Each row is a point on a landscape with many peaks, with its height.
From any point a climber steps to the highest of the 2 points nearest to it. It stops when none of these is higher. Distance is the straight distance between rows; heights are no part of it.
vivun: [152  81 152 169 101 122 126 109 170 156 180 105 116 121 108 136 122 116
  53 119 100 107 123  74  83 146 118 132 105 116 152 123 121 148  98 142
 126]  height 3.73
sopav: [112 188 117 133  91 152 182 127 142 135 112 156 123 158 145 140 131  62
 187 140 138 124  73 176 168 117 147 130 184 139 145 105 117 112 128 137
  75]  height 3.92
Lan: [105 137 182 110 135 158 142 141 129 130 173 134 118 119 115 172 155 152
 154 155 152 100  38 133 223 113 130 209 150  99 114 127 142 107 112 126
 144]  height 5.62
mev: [146 148 126  91 141 143 120 129 109 139 148 110 128 101 157  94 144 110
 141  83 188 169 146 143 152 126 170 143  54 159 151  57 113 157  99  94
  43]  height 2.73
fafo: [124 100  96 171 150 122 137 108 124 100 123  94 132 106 143 116 127 113
 163 119 135  91 150  46 108 133 100 121 116 119 119 129 151 107 131 132
 151]  height 6.45
tasud: [ 95 140 123  80 150 105  93 146 104 130  89 127 163 153  84 128 157 133
  81  84 139 191 158 138  88 104 100  77 137 138  98 146 118 111 147 125
 138]  height 3.41
budeg: [138 129 121 124 140 109 178 155  91  51 119 103 135 123 110 133 107 188
 199 112 120 112 131 113 170 107 101 185 130 107  73 150 159 116 108  89
 187]  height 2.37
lubov: [114 137 172 129 153 124 122 140  97 121 107  81 143  86  93 120 179 136
 184 143 175 144 127  97 100 119 117 151 109 118  75 138 126 126 146 140
  98]  height 5.14
Ginen: [138  72  88 143 134 166 163 132  69 110 112 171 100  81 147 107 109 170
 168 140 135  91 160 146 162 146 126 149 140 114 161 118 139 138 110 128
 176]  height 2.77
bep: [125 101  86 149 169 161 163 132  87  96  88 158  99  81 150 103 113 166
 194 167 137  69 128 128 190 147 132 163 124 124 112 119 145 114 122 115
 171]  height 2.63
dakos: [126 160 140 132 101 104 105 105 164 116 130  98 149 156 136 116 129  86
 124  88 152 184 153 130  84 142 128 127  84 134 111  92 118 137 118 133
  35]  height 4.43
Kan: [151 116 118 171  97 108 138 111 207 136 163  87 165 141 126 133 147 103
 124 134 133 117 130 103 115 145 124 173  83 106 144  60 103 107 112  94
  74]  height 5.52
lera: [112 132 188 167  92 115 136  73 164 131 173  97  75 146 140 103 136  66
  90 188 104  90  93 108 156 119  92 131 121  82 118 144 139  94 116 178
 135]  height 4.28
fevov: [ 91 167  88 157 117  90 131 107 225 107 157 126 159 125 174  92 142 117
  89 129 144  76 119  61 119 126  94  71 105 106 190  97 135  93 151 124
  79]  height 4.56
kez: [169 137 181 135 142 123 132 164  59 111 105 153 147  97 118 125 112 160
 187 118 142 123 120 137  96 148 149 184 125 103 128 161 152 170 122 132
 145]  height 3.17
Nedar: [147 108 174 171  86 109 135 132 107 134 159 138 119 153  89 135 176 135
  27 137  81 137  74 127  74 127 104  82 131  77 129 160 116 144 117 159
 115]  height 2.74
Lazo: [131 182 104 107 152 105 103 169 122 100  77 159 174 130 176  99  88 171
 122 104 124 149 146 176  82 141 126  95 148 170 137 173 149 102 194 132
 137]  height 3.78
gabet: [134 121 111 142 185 117  82 110 143 103 135  88 156 157 135 132  75 120
 153 186  97 109 124  91 136 131  72 149 140 139  74 136 159  85 155 146
 141]  height 1.37
dugot: [124 100  76 148 155 132 182 137  86  63  99 105 103  88 136 124 119 165
 200 159 128  86 139  97 188 122 113 170 133 111  65 150 144 104 112 100
 176]  height 2.48
taz: [125 105 148 121 170 187 130 132 105 156 158 150  81 112 139 159 111 140
 150 147 144 117 116 174 187 130 147 192 145 143 122 112 130 148 107 126
 169]  height 3.87
dezo: [106 114  42 113  95 143 140 121 154 116  95 143 106  96 115 160 122 148
 101 152  59  84 169 110  97  87 113  61 170 157 113 135 116 152 177 103
 188]  height 1.07
kilur: [147  67 116 130 152 132 119 145  94 128 106  72 122  94  83 134 150 142
 161 125 113 142 191  82 102 110 101 118 128 106  65 140 126 146 125 112
 169]  height 6.41
rade: [101 151 147  97 170 113 106 145  91  86 103 104 156 105 115 132 101 185
 150  75 130 123 144 109  72 100 129 131 112 148 109 189 174 124 156  95
 203]  height 2.12
nube: [ 90 157 126 108 182 146 112  87 136 138 158 133  49 122 154 112 121  95
  90  93 149 115  99 129 152 112 150  93 102 153 154 159 127 101 112 117
 164]  height 0.53
Nok: [149 107 142 137 146 120 142 143  64  89  98 168 172 137 132 134  78 156
 186 128 126 106 109 151 142 159 126 179 128 100 132 137 151 145 105 134
 171]  height 3.38
Rovet: [133 133 168 165 121 125 154 108 114 124 130 104 106 134 116 137 140  95
 119 147 111 112  68  81 112 118 110 156 151 113 110 194 137 119 112 159
 182]  height 2.02
lupo: [170 123 135 168  95 109 131 146 169 135 162 115 164 156 104 158 143 125
 129 115 126 153 116 136  84 164 152 162 100  81 137  80  96 144 116  95
  47]  height 5.95
gukar: [124 125  92 161 121 117 123 135 115 127  98 110 116 151 140 134 101  90
 114 152  65 120 136  91  74 113 105 101 175 144  96 199 120 117 165 145
 203]  height 1.42
nik: [158  90 114 153 135 171 139  84  95 154 129 140  78 148 127 107 128  83
 166 168 129 166 143 170 213 172 156 171 137 130 148  89 118 167  61 169
  99]  height 5.04
dop: [112 137 133 116 149 103 139 152  94  72 112 105 141 114 116 140 100 180
 177 109 121  96 131 101 108 120 115 157 138 140  81 166 180 107 135  81
 196]  height 2.24
pebu: [ 96 129 181  54 130 141 125 156 132 156 148 170 175 136  70 168 138 181
 134 115 127 150  87 192 163 114 130 143 171 108 143  94 133 138 138  89
 102]  height 3.51
Vakom: [ 87 139  72  99  89 173 141  79 173 151 115 153  88 109 120 142 151 101
  92 207  97  88 123 122 148 103 138  45 165 153 155 130  93 137 133 143
 150]  height 0.80
sufur: [163 153 117 172 108 107 120 115 232 147 186  75 159 148 161 136 116 110
 103 102 139 121 134 101 100 136 159 164  68 138 159  80 113 125 115  81
  83]  height 5.18
sufil: [128 129 109  92 109 124 137 130 168 155 125 128 133 146 136 138 115 128
 127 160 137 107 147 161 168 132 116 106 127 152 109  83 113 114 153 154
  89]  height 1.86
ver: [143 157 135  93 139 107 110 141  97  93 103 156 149 144 146 121 119 136
  80 110 140 148 110 171 148 113  87  78 117 137  94 161 129  62 132 154
 164]  height 3.39
fum: [107  84 109 103 166 165 117 132  96 156 108 109  86  68 131 121 126 162
 148 159 150 108 192 139 172 122 127 115 104 163  91 105 128 130 160 125
 135]  height 2.34
naguz: [143 100 109 132 133 173 158 125 131 154 136 158  82 140 157 149  97 151
 162 186 127  86 120 189 243 141 150 187 137 146 133  76 128 122 121 135
 152]  height 4.25
biba: [ 99 191  93 111 141  98 108 167 143  94  64 155 186 114 165 100 127 142
  96 113 129 123 144 136  88 125 116  58 141 167 127 163 147  72 193 119
 141]  height 4.01
Sotak: [176 139 135 125 114 125 131 132 101 128 127  97 151  89 139 100 161 111
 160  97 193 160 169 128 122 136 146 158  51 121 114  75 103 140 111 112
  47]  height 2.64
Fot: [158 139 181 156 201 108  47 126 108 114 134 123 158 155 111 101 112 123
 120 164 113 185 113 111  86 173 120 148 133 112 118 162 161 136 128 183
 128]  height 1.78
dutam: [155 142 105 152  98 140 152 138 158 136 123 131 127 101 181 111 122 109
 168 120 153  96 134 123 131 135 168 122 127 147 182  69 130 137 116 122
  78]  height 4.63
Faz: [ 99 157 130  77 147 100 118 140 115 114 107 144 166 133 110 113 161 169
 107  91 158 139 125 168 132 114 100  78 127 137  97 132 129  81 161 111
 123]  height 3.65
vilu: [116 152 156 137 188 140  99 119  87 120 117 111 118  88 121  65 184 103
 139 194 140 159 110 107 132 141 110 105 137 120 133 178 151  97 125 189
 131]  height 2.10
zubo: [119 109  86 134 157 118 133  97 152 108 169 107 114 121 123 140  82 119
 143 186  99  64 105  73 176 111  76 140 147 129  83 135 152  94 117 118
 164]  height 1.58
Varap: [ 82 147  65 100 184 151 118  68 165 145 127 121  33 110 149 117 116 100
  99 149 137  99 132 123 179 111 159  73 103 181 142 136 119 122 119 132
 126]  height 0.61
Vufe: [106 153 116 140 154 137 139 102  94 113 109 127  83 135 150 117 141  92
 172 132 166 133 118 120 165 132 134 129 121 131 114 143 135 104  93 160
 150]  height 5.53
peba: [ 62 149  72 112 136 158 146  77 151 131 104 165  75 104 133 113 161  90
 118 170 152 110 123 129 155 115 158  48 144 158 178 108 118 120 124 124
 131]  height 0.70
Filal: [170  97 157 127 109 161 135 169  39 142 124 153 111  69 122 122 121 185
 144 109 115 114 141 138  84 145 165 174 117  96 134 147 146 188  98 125
 171]  height 3.05
dutad: [137 130 156 122 104  80  87 108 156 103 158 132 187 185 143 107  99 133
  84  98 146 159 141 151  90 148 104 155  54 119 124 101 127 124 126 145
  67]  height 4.13
pizan: [175 117 139 144 125 129 117 157 146 148 168 127 166 178  85 169 138 124
 173 109 135 161  96 145 137 158 169 193 105  88 147  74 124 187  96  94
  78]  height 6.42
goga: [120 112  76 172 117 102 117 161 127 104  82 126 158 150 111 117 131 141
 119 107 100 136 155  84  70 152 101  92 148  88 115 152 119 120 185 124
 120]  height 5.05
rafo: [114 100 166  91 113 177 146 133 124 188 165 138  80  84 129 160 133 150
  97 120 133 117 121 167 170  84 150 141 136 147 147 124 112 146 117 120
 167]  height 3.52
dazaf: [112 110 107 159 178 117  65 128 173 126 121  90 161 168 129 141  97 105
 137 160  98 138 128  81  86 150 113 140 153 142 106 149 152 121 170 151
 115]  height 1.51
zorof: [ 78 175 174 122 187 156  95  84 115 130 124 111 116 103 110  68 203  77
 137 182 137 173 108 107 120 125 144  79 165 129 160 174 146 116 124 165
  96]  height 2.27
razu: [148 145 128 125 132  89 133 120  71  75 107 132 110 165 147  99 141 110
  91 111 146 156 122 138 152 109  80 101  97 116  75 173 130  72 106 173
 201]  height 3.49
Favip: [ 76 181 170 105 142 113 146 122 120  83 154 154 153 158 118 131 170 113
 148 106 182 142  52 118 175 121 122 140 133  96 147 126 136  95  93 120
 116]  height 1.94
posa: [118 123  47 121 131 147 147 137 136 131  74 154 151 161 127 146  93 135
 213  95 122 150 156 181 146 153 170 157 152 142 168  94 137 141 125  72
 131]  height 2.22
sila: [146  72 136 143 131 121 116 155  82 134 100 116 128  89  95 118 144 175
 136 162 104 124 160 103  97 138 104 105 132 100  99 151 130 145 146 140
 146]  height 6.04
Litop: [117 132 150 149 178 115  58 130 147 122 129  97 169 144 108 100 149 122
 141 154 122 148 111  81  69 152 113 130 145 121 130 148 159 106 147 162
  84]  height 1.64
rebi: [ 89 107 102 103 184 156 138 135 122 122 117 137  93  69 126 124 134 188
 166 133 149  81 129 137 186 127 125 145 117 146 105 111 152 112 148  85
 159]  height 2.46
Fipo: [148 127 110 112  66 141 165 166  96 153  61 136 110  93 130 126 137 144
 185 118 135 137 162 184 120 127 167 109 146 153 114 108 100 143 147 120
 104]  height 5.59
Bozik: [141 110 130 102  80 103 127 149 151 116 135 158 173 165 138 161  85 148
  86  51 125 152 141 173 102 136 141 148 100 112 145  94 116 150 126  84
 124]  height 2.32
nata: [136 152 162 119 154  88 100 141  93 108 144 151 168 175  75 170 128 128
 130  53 133 183 115 126  85 119 129 173 116 102 113 163 132 188  98  90
 162]  height 2.72
dagi: [148 125 168 175 107 118 135 146 127 139 130 116 124 141 117 143 134 104
 130 146  95 106  94  96  66 120 122 146 149 113 110 165 128 140 124 156
 123]  height 2.23
zaru: [128 150 132 136  83  75 147 100  68  70 100 124  76 131 166  97 148  98
  74  80 158 133 111 113 103 106 104  95  78 117  85 180 116 106 106 158
 174]  height 3.66
Zapog: [160 118 155 153  98 105 126 115 180 122 186 101  94 129 177 136  62 144
  52 150 113  65 138 100 118 112  66 127  74 147  87 143 131 107 130 144
 161]  height 2.98
pup: [103  95  76  90 154 136  97 119 209 164 144 124 158 102 100 154 108 185
  87 175  86  88 171  79 108 119 148  85 156 167 162 122 122 174 179  96
 123]  height 2.94
vonam: [166 161 110 149 121 118 140 140 196 148 153 129 130 116 185 128 102 111
 142  72 178 117 132 114 122 131 183 145 100 160 177  83 120 133 104  93
  89]  height 4.86
femu: [140  69  63 152 157 128 117 117 118 109 115  91 113 119 133 120 102 122
 162 145 116 120 178  76 116 131 107 102 120 133  99 112 130 127 116 120
 163]  height 6.85
Zag: [137  93 124 101 111 130 156 145 123 111 154 181 162 169  92 164 120 175
 128 150  87 101  77 155 197 114  84 147 174  83 130 120 134 107 115 118
 156]  height 2.44
vesa: [150 107 153 126  95 127 154 128 152 138 192 102  74  82 165 104 108 139
  49 169 114  49 121 105 151 103  63  99  80 124  78 130 122 107 133 153
 141]  height 3.26
tavil: [114 101  98 124 122 131 167 120 135  76 164 154 143 163 106 171  91 154
 152 145  87  85  78 131 206 117  91 165 177  99 124 107 154  92 102 105
 183]  height 2.18
pusa: [164 143 141 101 113 161 166 156 147 156 121 136  97 101 167 158  77 167
 162 139 128  54 144 209 184 108 176 147 123 170 122  98 123 140 153 104
 130]  height 4.88
ratif: [110  79 110 122 138 146 112 136 153 171 120 116 119  95 101 148 128 150
 107 162 105  94 160  97 112 121 164  91 161 162 155 121 117 176 150 107
 122]  height 3.11
Rut: [114 115 193 113 107 128 124 112 149 144 192 124 126 167  92 164 148 101
  64 133  97 135  68 121 146 111  99 150 133  86 134 132 129 121  94 145
 133]  height 5.64
vuk: [116 112  54 142  73 135 131 112 204 144 146 133 127 154 120 130 131  96
  47 134  89 110 158  80 120 129 134  85 142 113 172 106  89 145 134 121
 129]  height 4.32
rogal: [119 119 100 135 151 133 133 109 155  96 170 147 132 173 129 151  82 115
 140 199  86  55  74 114 221 128  88 170 160 115 121 101 157  78 113 134
 158]  height 1.87
ven: [117 175 195 107 118 126 115 147 138 136 167 153 177 163  86 144 153 117
  91  94 129 170  56 153  92 113 134 134 135 108 151 119 126 141 113 115
  68]  height 3.56
Redak: [138 116 180 180  94 111 145 108 177 131 188 123 109 126 170 111  96 120
  35 140 109  70  99  91  84 121  92 126  90 110 157 147 137 124  91 151
 144]  height 3.37
bizum: [120 134 165 126 174 132  86 148 100 152 120 108 153  98 121  95 162 150
 197 147 176 160 152 118 100 154 132 141 109 129 113 114 133 146 143 160
  46]  height 5.50
Ziva: [111 119 100  80 149 153 123 114 162 180 132 132 150 132 140 125 107 162
 106 120 131 164 177 159 139 145 169 106 134 217 175 100 126 175 131 117
  68]  height 3.02
bofip: [127 160 114  96  88 149 196 151  93 136  78 145  95  88 144 141 133 166
 181 132 141  87 139 219 172 100 164 124 138 148 103 109 124 118 159 117
 123]  height 5.28
zili: [112 102 140  62 130 155 116 111 169 190 154 115 140 136 121 135 141 148
 107 172 141 131 151 173 217 121 147 129 112 153 111  71 111 122 137 120
  72]  height 2.04
sos: [ 86 171 174 120 106 118 173 100 111  99 145 139 114 128 126 124 184 108
 115 123 149 122  53 118 158 102 135 108 146 104 139 169 135  88 101 145
 136]  height 2.20
monop: [111 147 106  98 141 133 148 135 106 106  88 177 157 164 110 149  95 138
 175  68 142 163 130 192 133 131 139 149 163 147 155 115 138 145 125 100
 145]  height 2.07
dufi: [140 102 133 140 174 150 111 138 151 154 158 127 151 161  85 145 120 118
 173 140 130 164 108 111 141 168 175 171 148 119 173  95 119 183  95 118
  81]  height 5.94
Fusen: [107 169  97 143 103 127 147  90 131 112  78  93  92 170 117 103 169  36
 198 107 162 203 143 141 146 109 131 111 149 132  96 111 103 114 138 163
  81]  height 4.96
vit: [154 129 186 135 116 107 100 138  90 139 140 132  95 143  82 127 170 132
  39 131 107 189  97 143  69 119 116  79 127  84 107 169 129 146 133 169
 143]  height 2.97
borab: [127 187 201 124 123 126 133 126  92 115 125 137 116 134 125 137 152  90
 110 136 136 163  68 144 111 112 125 130 155 136 114 194 136 109 104 171
 161]  height 2.49
nar: [104 178  97 159 131 124 155  82 102 102  79 101  69 141 144 104 156  39
 177 114 157 166 124 104 144 129 146 124 137 129 124 154 124 105 106 178
 142]  height 5.26
guliv: [171  96 153 144  71 124 158 127  82 147 143 102 120  96  80 141 188 145
  94  89 141 162 162 133 106 110 124 130  64  91  92 107  65 149 100 117
 147]  height 4.26
Beno: [129  72 132 115 143 182 146 131 126 194 138 118  85  60 114 142 152 147
 119 141 116 104 162 133 149 118 178 138 141 163 161 115 117 164 125 102
 150]  height 3.30
Nepo: [178 148 151 175  91 123 129 153 116 139  93  96 124  96 142 130 125 102
 193 132 131 133 134 131  57 147 166 155 114 127  77 140 110 145 167 142
  69]  height 6.26
Zet: [145  78 135 135 118 158 161 147  70 128 140 155 123  58 140 112 114 195
 140 119 110  87 128 118 123 130 125 152 131  98 159 138 150 160 111 113
 191]  height 2.92
tumu: [ 78 149 184  81 158 151 106 132 168 148 169 151 174 161  86 159 149 149
 128 146 148 139  73 160 180 125 120 152 170 121 149 110 134 114 139 114
  88]  height 4.00
lum: [184 126 101 166  78 140 181 169 106 156  70 106 100  94 125 134 135 117
 216 132 103 118 156 155  83 144 198 153 170 124 129 126 129 146 135 117
 130]  height 5.88
fuf: [182 148 122 103 129 126 126 148 118 135 138 134 156 126 168 149 129 105
 156  62 179 152 159 177 123 126 183 187  78 150 150  55 108 165  93  53
  91]  height 2.62
petak: [ 55 118 160  87 172 166 133 123 143 149 178 147 138 127  81 152 171 155
 137 166 142 119  76 136 197 105 111 163 168 106 137 116 139 121 125 105
 151]  height 4.73
Digil: [129 122  98 133  62 105 173 112  82 114  92 125 100 117 122 121 182 111
  78  85 140 125 154 104 103 104 104  74 115 112 105 138 101 107 110 150
 171]  height 3.84
kuve: [114 122 112 114 185 123  83 150 159 138 116 133 141 108 158 120  89 192
 149 113 136 121 203 114  83 161 178 115 136 207 206 142 157 163 159 107
  96]  height 3.35
Nifed: [102 154 154 134 157 161 106 126 121 171 124 123 106 118 109 108 165  83
 117 163 100 162  76 129  90 114 152  82 196 162 157 176 138 143 131 154
  96]  height 2.51
neped: [107 103 120 135  83 122 143 102 200 139 189 122 132 149 109 130 133 104
  28 121  89 109 126  88 106 128 108  92 109  91 188 109 109 148 103 125
 109]  height 4.04
biv: [118 128 124  80 145 143 130 107 145 153 138 121 135 129 136 112 126 115
 139  87 162 168 153 159 154 130 160 124 105 188 176  76 118 163  96 101
  59]  height 2.85
vini: [110 153  88 131  90 114 122 112 155 124  94 106 117 165 145 104 143  65
 152  87 149 188 147 129 128 150 141 102 138 122 127  99 102 114 139 142
  57]  height 4.70
Telu: [120 113 145 110 140 110 103 146  97 157 124 121 128 159  66 145 164 141
  70 117  99 178 129 140  99 113  90  91 152 111  88 164 130 123 149 138
 151]  height 3.19
mure: [134 133 114 148  97  89 125 153 102  71  90 126 175 106 117 114 142 176
 132  66 120 135 156 101  33 133 111 132 110  99 118 152 129 132 154 113
 133]  height 5.36
Mes: [164 158 179 158 191 115  87 107 109  90 127 140 145 128 100  75 147  97
 130 179 126 187 102 118 122 162 112 124 138  98 143 186 158 116 102 206
 153]  height 1.93
ruzi: [117 115  59 189  81 120 123 127 146 126  95 129 135 145 144  99 128  97
 106 121  89 146 166  59  67 156 124  84 144 100 142 153  92 117 171 133
 119]  height 4.80
Tula: [ 90 138 128 128  97 100 144  82 199 112 175 129 134 143 145  99 158  96
  90 129 153  99 107  97 153 124 106  85  72  73 164  85 122  74 124 134
  84]  height 4.20
tison: [119  70 132 102 175 143  91 119  97 138 160 164 141 151  91  95 116 167
  86 156 119 165 139 138 159 159 112 136 132  97 169 102 138 151  82 157
 124]  height 2.53
tagi: [154 127 128 138 164  93 109 131 105  75 117 156 173 146 163 116  71 148
 141 110 135 120 114 118 114 156 102 146 105 122 121 149 154 106 114 141
 161]  height 3.63
Nis: [126 140 175  85 142 108 103 171  86 141 130 149 156 161  39 180 143 138
 142  86 128 197 112 160 114 108 136 162 133 105 114 146 128 194 128 100
 136]  height 2.91
pon: [184 149 102 129  98 138 145 140 131 145 117 117 137 156 143 172 117  72
 179  74 139 155 148 174 117 116 204 194 140 154 155  93  93 168  92  34
 129]  height 2.47
zefo: [137 171 180 141 126 129 117 138  90 143 128 138  97 135  94 105 168  87
  95 134 107 198  98 137  82 129 133 104 172 116 120 178 129 147 123 176
 116]  height 2.76
zame: [173  77 128  97 135 133 113 149  79 128 161 142 137 112 108 144 119 190
 127  79 152 145 186 145 163 124 128 204  56 107 112  87 124 159  92  82
 187]  height 4.75
Muze: [202  98 115 134 120 147 152 126  94 135 117 136 111 149 137 143 102 108
 183 124 151 166 157 172 186 153 155 182 126 122 128  78 102 150  72 142
 149]  height 4.74
Rofat: [122 136  48 171  47 119 155 138 189 126 106 132 122 128 131 139 125 101
  59 112  89 100 153  72  80 122 130  76 152 109 157 132  90 133 163 121
 139]  height 4.55
vivig: [102 175 141 120 102 108 124 124 113 129  81 123 124  85 159  99 164 111
 105 121 175 124 121 128  85 101 117  60 117 158  97 149 122  77 170 159
 112]  height 4.54
ginas: [111 107 115 141 173 163 125  98 148 152 131 143 113 145 106 131 132 108
 188 161 152 146 125 140 174 168 146 166 155 125 173  86 123 155  87 136
  93]  height 5.49
Bobe: [179 154 129 177  85 141 149 173 122 159  91 102 106  95 126 148 136 100
 189 109  94 139 120 141  51 140 196 154 148 117 111 145 106 157 160 110
 101]  height 5.93
vuz: [181  89  86 123 129 141 147 137  79 115 128 132 120 108 149 129 113 168
 180  95 163 141 176 167 198 139 135 185  76 116 102  66 107 128  93  97
 162]  height 4.99
vuto: [115 144 102 120 125 129 130 134 158 140 105 137 123 157 158 150  89 109
 139 141 124 117 129 155 137 119 138 115 141 173 124 134 137 110 152 152
 131]  height 1.72
Luz: [127 155 142 102 156 112  87 169 138 128 100 155 164 109 170 109  70 201
 149 116 126 101 166 153  86 151 145 115 141 186 163 138 161 135 183 112
 114]  height 3.54
teg: [ 94 136 128  90 186 104  65 142 129 121  94 109 145 129 138 128  93 162
 112  90 140 133 180 131  91 110 110  93 114 190 103 170 154 101 179 103
 182]  height 1.99
mepum: [117  89  59 180 113 137 146 143 123 115  98 131 104 122 116 136 110 102
 134 138  51  91 126  72  78 130 125  95 192 117 128 179 135 149 147 114
 189]  height 1.30
Dez: [128 100  60 148  98 149 166 118 150 123 123 111  84  79 131 151  98 113
 130 140  62  71 170  90 110  95 126  98 166 154 126 150 129 146 121  93
 217]  height 1.18
dazog: [102  89 117 119 169 101  76 155 182 142 153 133 185 168 100 138 107 154
  74 118  86 138 131  69  81 148 126 113 147 129 178 134 137 147 154 115
 113]  height 1.59
pebas: [136 134  50 125  87 151 169 143 160 138  83 150 122 149 143 165 115 108
 168  96 118 140 155 189 165 135 173 133 177 156 158  89 113 134 125  60
 144]  height 2.33
zov: [203  68 152 141  89 126 120 149  94 147 158 114 115 107  93 151 144 166
  93  94 127 165 170 140 121 115 127 177  71  89  95 100  92 177  92  98
 170]  height 4.50
ved: [118 122 156 125 123 148 118  69 114 136 151 126  89 159 145  85 145  83
 144 154 134 198 124 164 235 142 131 140 125  90 159  86 129 155  82 170
  79]  height 4.68
kofo: [135  86 136 107 143 138 122 137  89 139 135 167 169 144 101 117 115 161
 107 161  95 123 117 156 159 140  96 118 159  90 134 131 129 115 129 140
 146]  height 2.78
Famin: [ 98 156 119 157 135 101 119 116 169 106 139 148 142 103 171  78 135 123
  97 144 142  81 120  69  98 135 109  90 131 127 190 134 147 103 133 158
 110]  height 4.93
Sabof: [144  92 137 145  77 104 148 114 108 117 133 113 133 117 118 134 159 125
  84  89 150 135 154 115  87 119 106 110  81 104 109 127 103 128 106 126
 140]  height 4.03
dore: [143 174 136 112 100 102 157 138  80  93  94 169 153 152 141 155 123 117
 155  60 150 151 110 173 124 121 125 147 144 123 111 137 123 147 122 114
 130]  height 2.01
Tedi: [116 122 152 125 108 116 118 132 133 123 136 136 155 150  87 175 117 131
  95  53 112 148 118 125  73 116 146 138 136 109 149 140 123 154 119  79
 160]  height 2.50
zigun: [144 109 150 182 106 127 136 132 126 144 155 106  93 132 100 136 148 111
  58 177  69 111  82  82  52 139 105  94 150  81 103 173 127 142 143 163
 124]  height 2.45
Neto: [147 101 180 154  77 126 133  79 156 156 183 110  91 167 129 144 141  75
  77 173  80 121  89 122 142 138 111 138 138  80 140 131 126 122  98 178
 120]  height 4.87
suvop: [151 154 109 129  65 146 190 103 139 146 111 130  83 157 147 164 152  75
 160 133 145 129  93 176 198 113 131 130 146 131 124 110 103 105 116 146
 121]  height 3.58
kadad: [157 126 157 156 135 119  92 163 132 153 105  82 144  93 135 118 126 141
 169 148 143 129 154 110  60 155 151 132 103 150  94 130 120 127 178 154
  42]  height 5.89
kon: [114 108 170  90 166 135  99 156  98 156 140 143 154 157  72 156 133 176
 127 124 135 191 119 177 148 129 122 155 136 109 110 122 116 166 134 118
 119]  height 3.14
bofuf: [ 99 174 190 101 127 138 113 112 122 140 167 146 140 147 124 111 143  90
 108 117 151 181  99 155 126 112 124 113 139 129 157 121 130 139 100 138
  58]  height 3.93
soz: [132 142 151 148 140 113 133 131 135 116 152 133 131 111 168  83 115 132
 121 157 153  66 104  92 142 151 106 131  98 107 139 140 153  80 132 156
 118]  height 5.41
Bomi: [117 151 101 159 114 107 130 138 154 122  92 115 136 137 169 132  94 119
 127 151 103  76 128 113 102 121 117 112 153 157  99 157 141 107 184 149
 147]  height 1.57
raz: [109  70 120  58 155 161  95 130 141 180 127 104 135 120 116 131 125 172
 122 171 143 148 199 163 194 140 138 127  98 189  85 103 110 136 161 123
  97]  height 2.19
veziz: [139 126 176 160  89 122 151  87 140 129 192  88  74 105 168 103 134 110
  81 167 120  59  92 114 179 112  78 135  64 107  92 129 127  79 118 167
 116]  height 3.69
denen: [132 134 118 148 149 126 146 105  69  91  81 127  99 146 131 114 144  98
 175 172 138 127 126 123 163 118 108 132 155 144  81 169 126 107 123 169
 195]  height 5.15
Rus: [107 126  80 101  98 157 131 113 178 144 131 131 116 135 139 156 114 131
  78 185  89  64 142 108 146  92 111  69 160 167 130 123 114 133 151 135
 168]  height 0.93
kebu: [174 129  98 122 132 160 165 143 161 166 142 124  86 114 170 160  96 145
 157 153 127  48 125 176 224 120 167 176 116 157 142  92 123 114 123  97
 140]  height 4.58
ror: [130 156 101 140 100 162 163 139 148 159 112 169 130 116 147 116 106  96
 166 121 109 136  95 162 138 136 167 117 182 155 192  98 118 146 120 122
  55]  height 4.33
toma: [102 154 142 132 132 106 146 143 111 108  91 112 145  92 134  92 184 134
 156 146 171 126 113  94  99 110 121  93 111 121  87 156 135  74 158 150
  94]  height 4.81
Keru: [101 192 117 112 124 129 116 147 137 113  87 147 155  97 153  90 153 111
  87 138 136 141 124 136  95 120 121  43 152 149 130 172 131  83 189 149
 105]  height 4.27
zom: [120 168 194 118 126 124 116  76 109 123 149 129 104 155 145  80 152  63
 127 123 137 186 103 160 170 112 122 108 114 115 141 127 129 134  99 164
  83]  height 4.29
Zofun: [141  99 160 134 138  90 108 174  64  93 102 121 168 105 116  92 136 197
 137 104 130 143 165 100  53 136  90 127  98  98  88 160 139 142 139 122
 141]  height 5.63
bafo: [126  78 110  88 171 135 106 125 154 160 127 139 147 109 140 139  95 214
 131 129 133 126 206 134 134 159 171 124 112 215 162 116 129 165 148  99
 102]  height 3.18
giku: [ 90 136 105 119 154  98  64 135 195 121 137 133 185 143 144 114  98 138
  61  96 110 133 158  77  78 146 116  88 140 155 175 154 132 116 168 120
 121]  height 1.73
bipa: [132 123 139 131 148 103  85 109 120 101 145 137 168 170 158  99  85 145
  94 101 139 137 136 107 106 145  92 134  92 123 140 120 146 109 108 141
 136]  height 3.83
kabef: [ 88 136 123 119 138 106  85 133 173 138 123 101 133 126 151 131 112 124
  84  89 147 118 156  94  77 110 119  86 104 160 131 143 147 102 178 117
 132]  height 1.85
vebo: [132 142 200 113 127 133 114 108 128 128 168 127 123 164 111 182 127 126
 128 146 134 111  68 132 163 110 102 194 122 114 111 146 138 113 109 142
 142]  height 6.72
Veb: [153 172 137 100  75  96 139 141 113  96 127 156 165 160 153 193  99 106
 125  44 150 152 128 186 106 116 142 173 104 118 124 119 105 159 130  89
 112]  height 2.17
Losuv: [111 134 119 149 171 136 125  87 112 116 131 116  78 111 169  88 123 101
 158 147 148  83 108  87 154 146 118 131 102 134 115 131 142  90 131 160
 142]  height 5.91

Call two points neighbours if one is among the 2 nearest of the other. Go from one point of each pair to the other, from neighbour to neighbour, staying as high as possible. Name the lowest point that can't be avoided.
kofo / Faz => tison
Faz / pizan => ver
vuz / vebo => ven
pizan / vuz => Muze

Two climbers start at each pair of points below. Name the first point that both come to, or write none.
ratif / Ziva => Nepo
ror / biv => none
Varap / kabef => bep

Write out the way that a climber takes from each point below.
razu => zaru Digil Sabof guliv zov zame vuz
bafo => kuve Luz Lazo biba Keru vivig toma lubov bizum kadad Nepo
gukar => Bomi vuto sufil zili raz fum rebi bep Ginen Zet Filal kez Nok tagi bipa dutad dakos vini Fusen nar Vufe Losuv
sopav => ror dutam vonam sufur Kan lupo pizan
pup => ratif Beno rafo taz naguz kebu pusa bofip Fipo lum Bobe Nepo
dazog => giku kabef teg rade dop budeg dugot bep Ginen Zet Filal kez Nok tagi bipa dutad dakos vini Fusen nar Vufe Losuv
vivun => neped vuk Rofat ruzi goga mure Zofun sila kilur femu
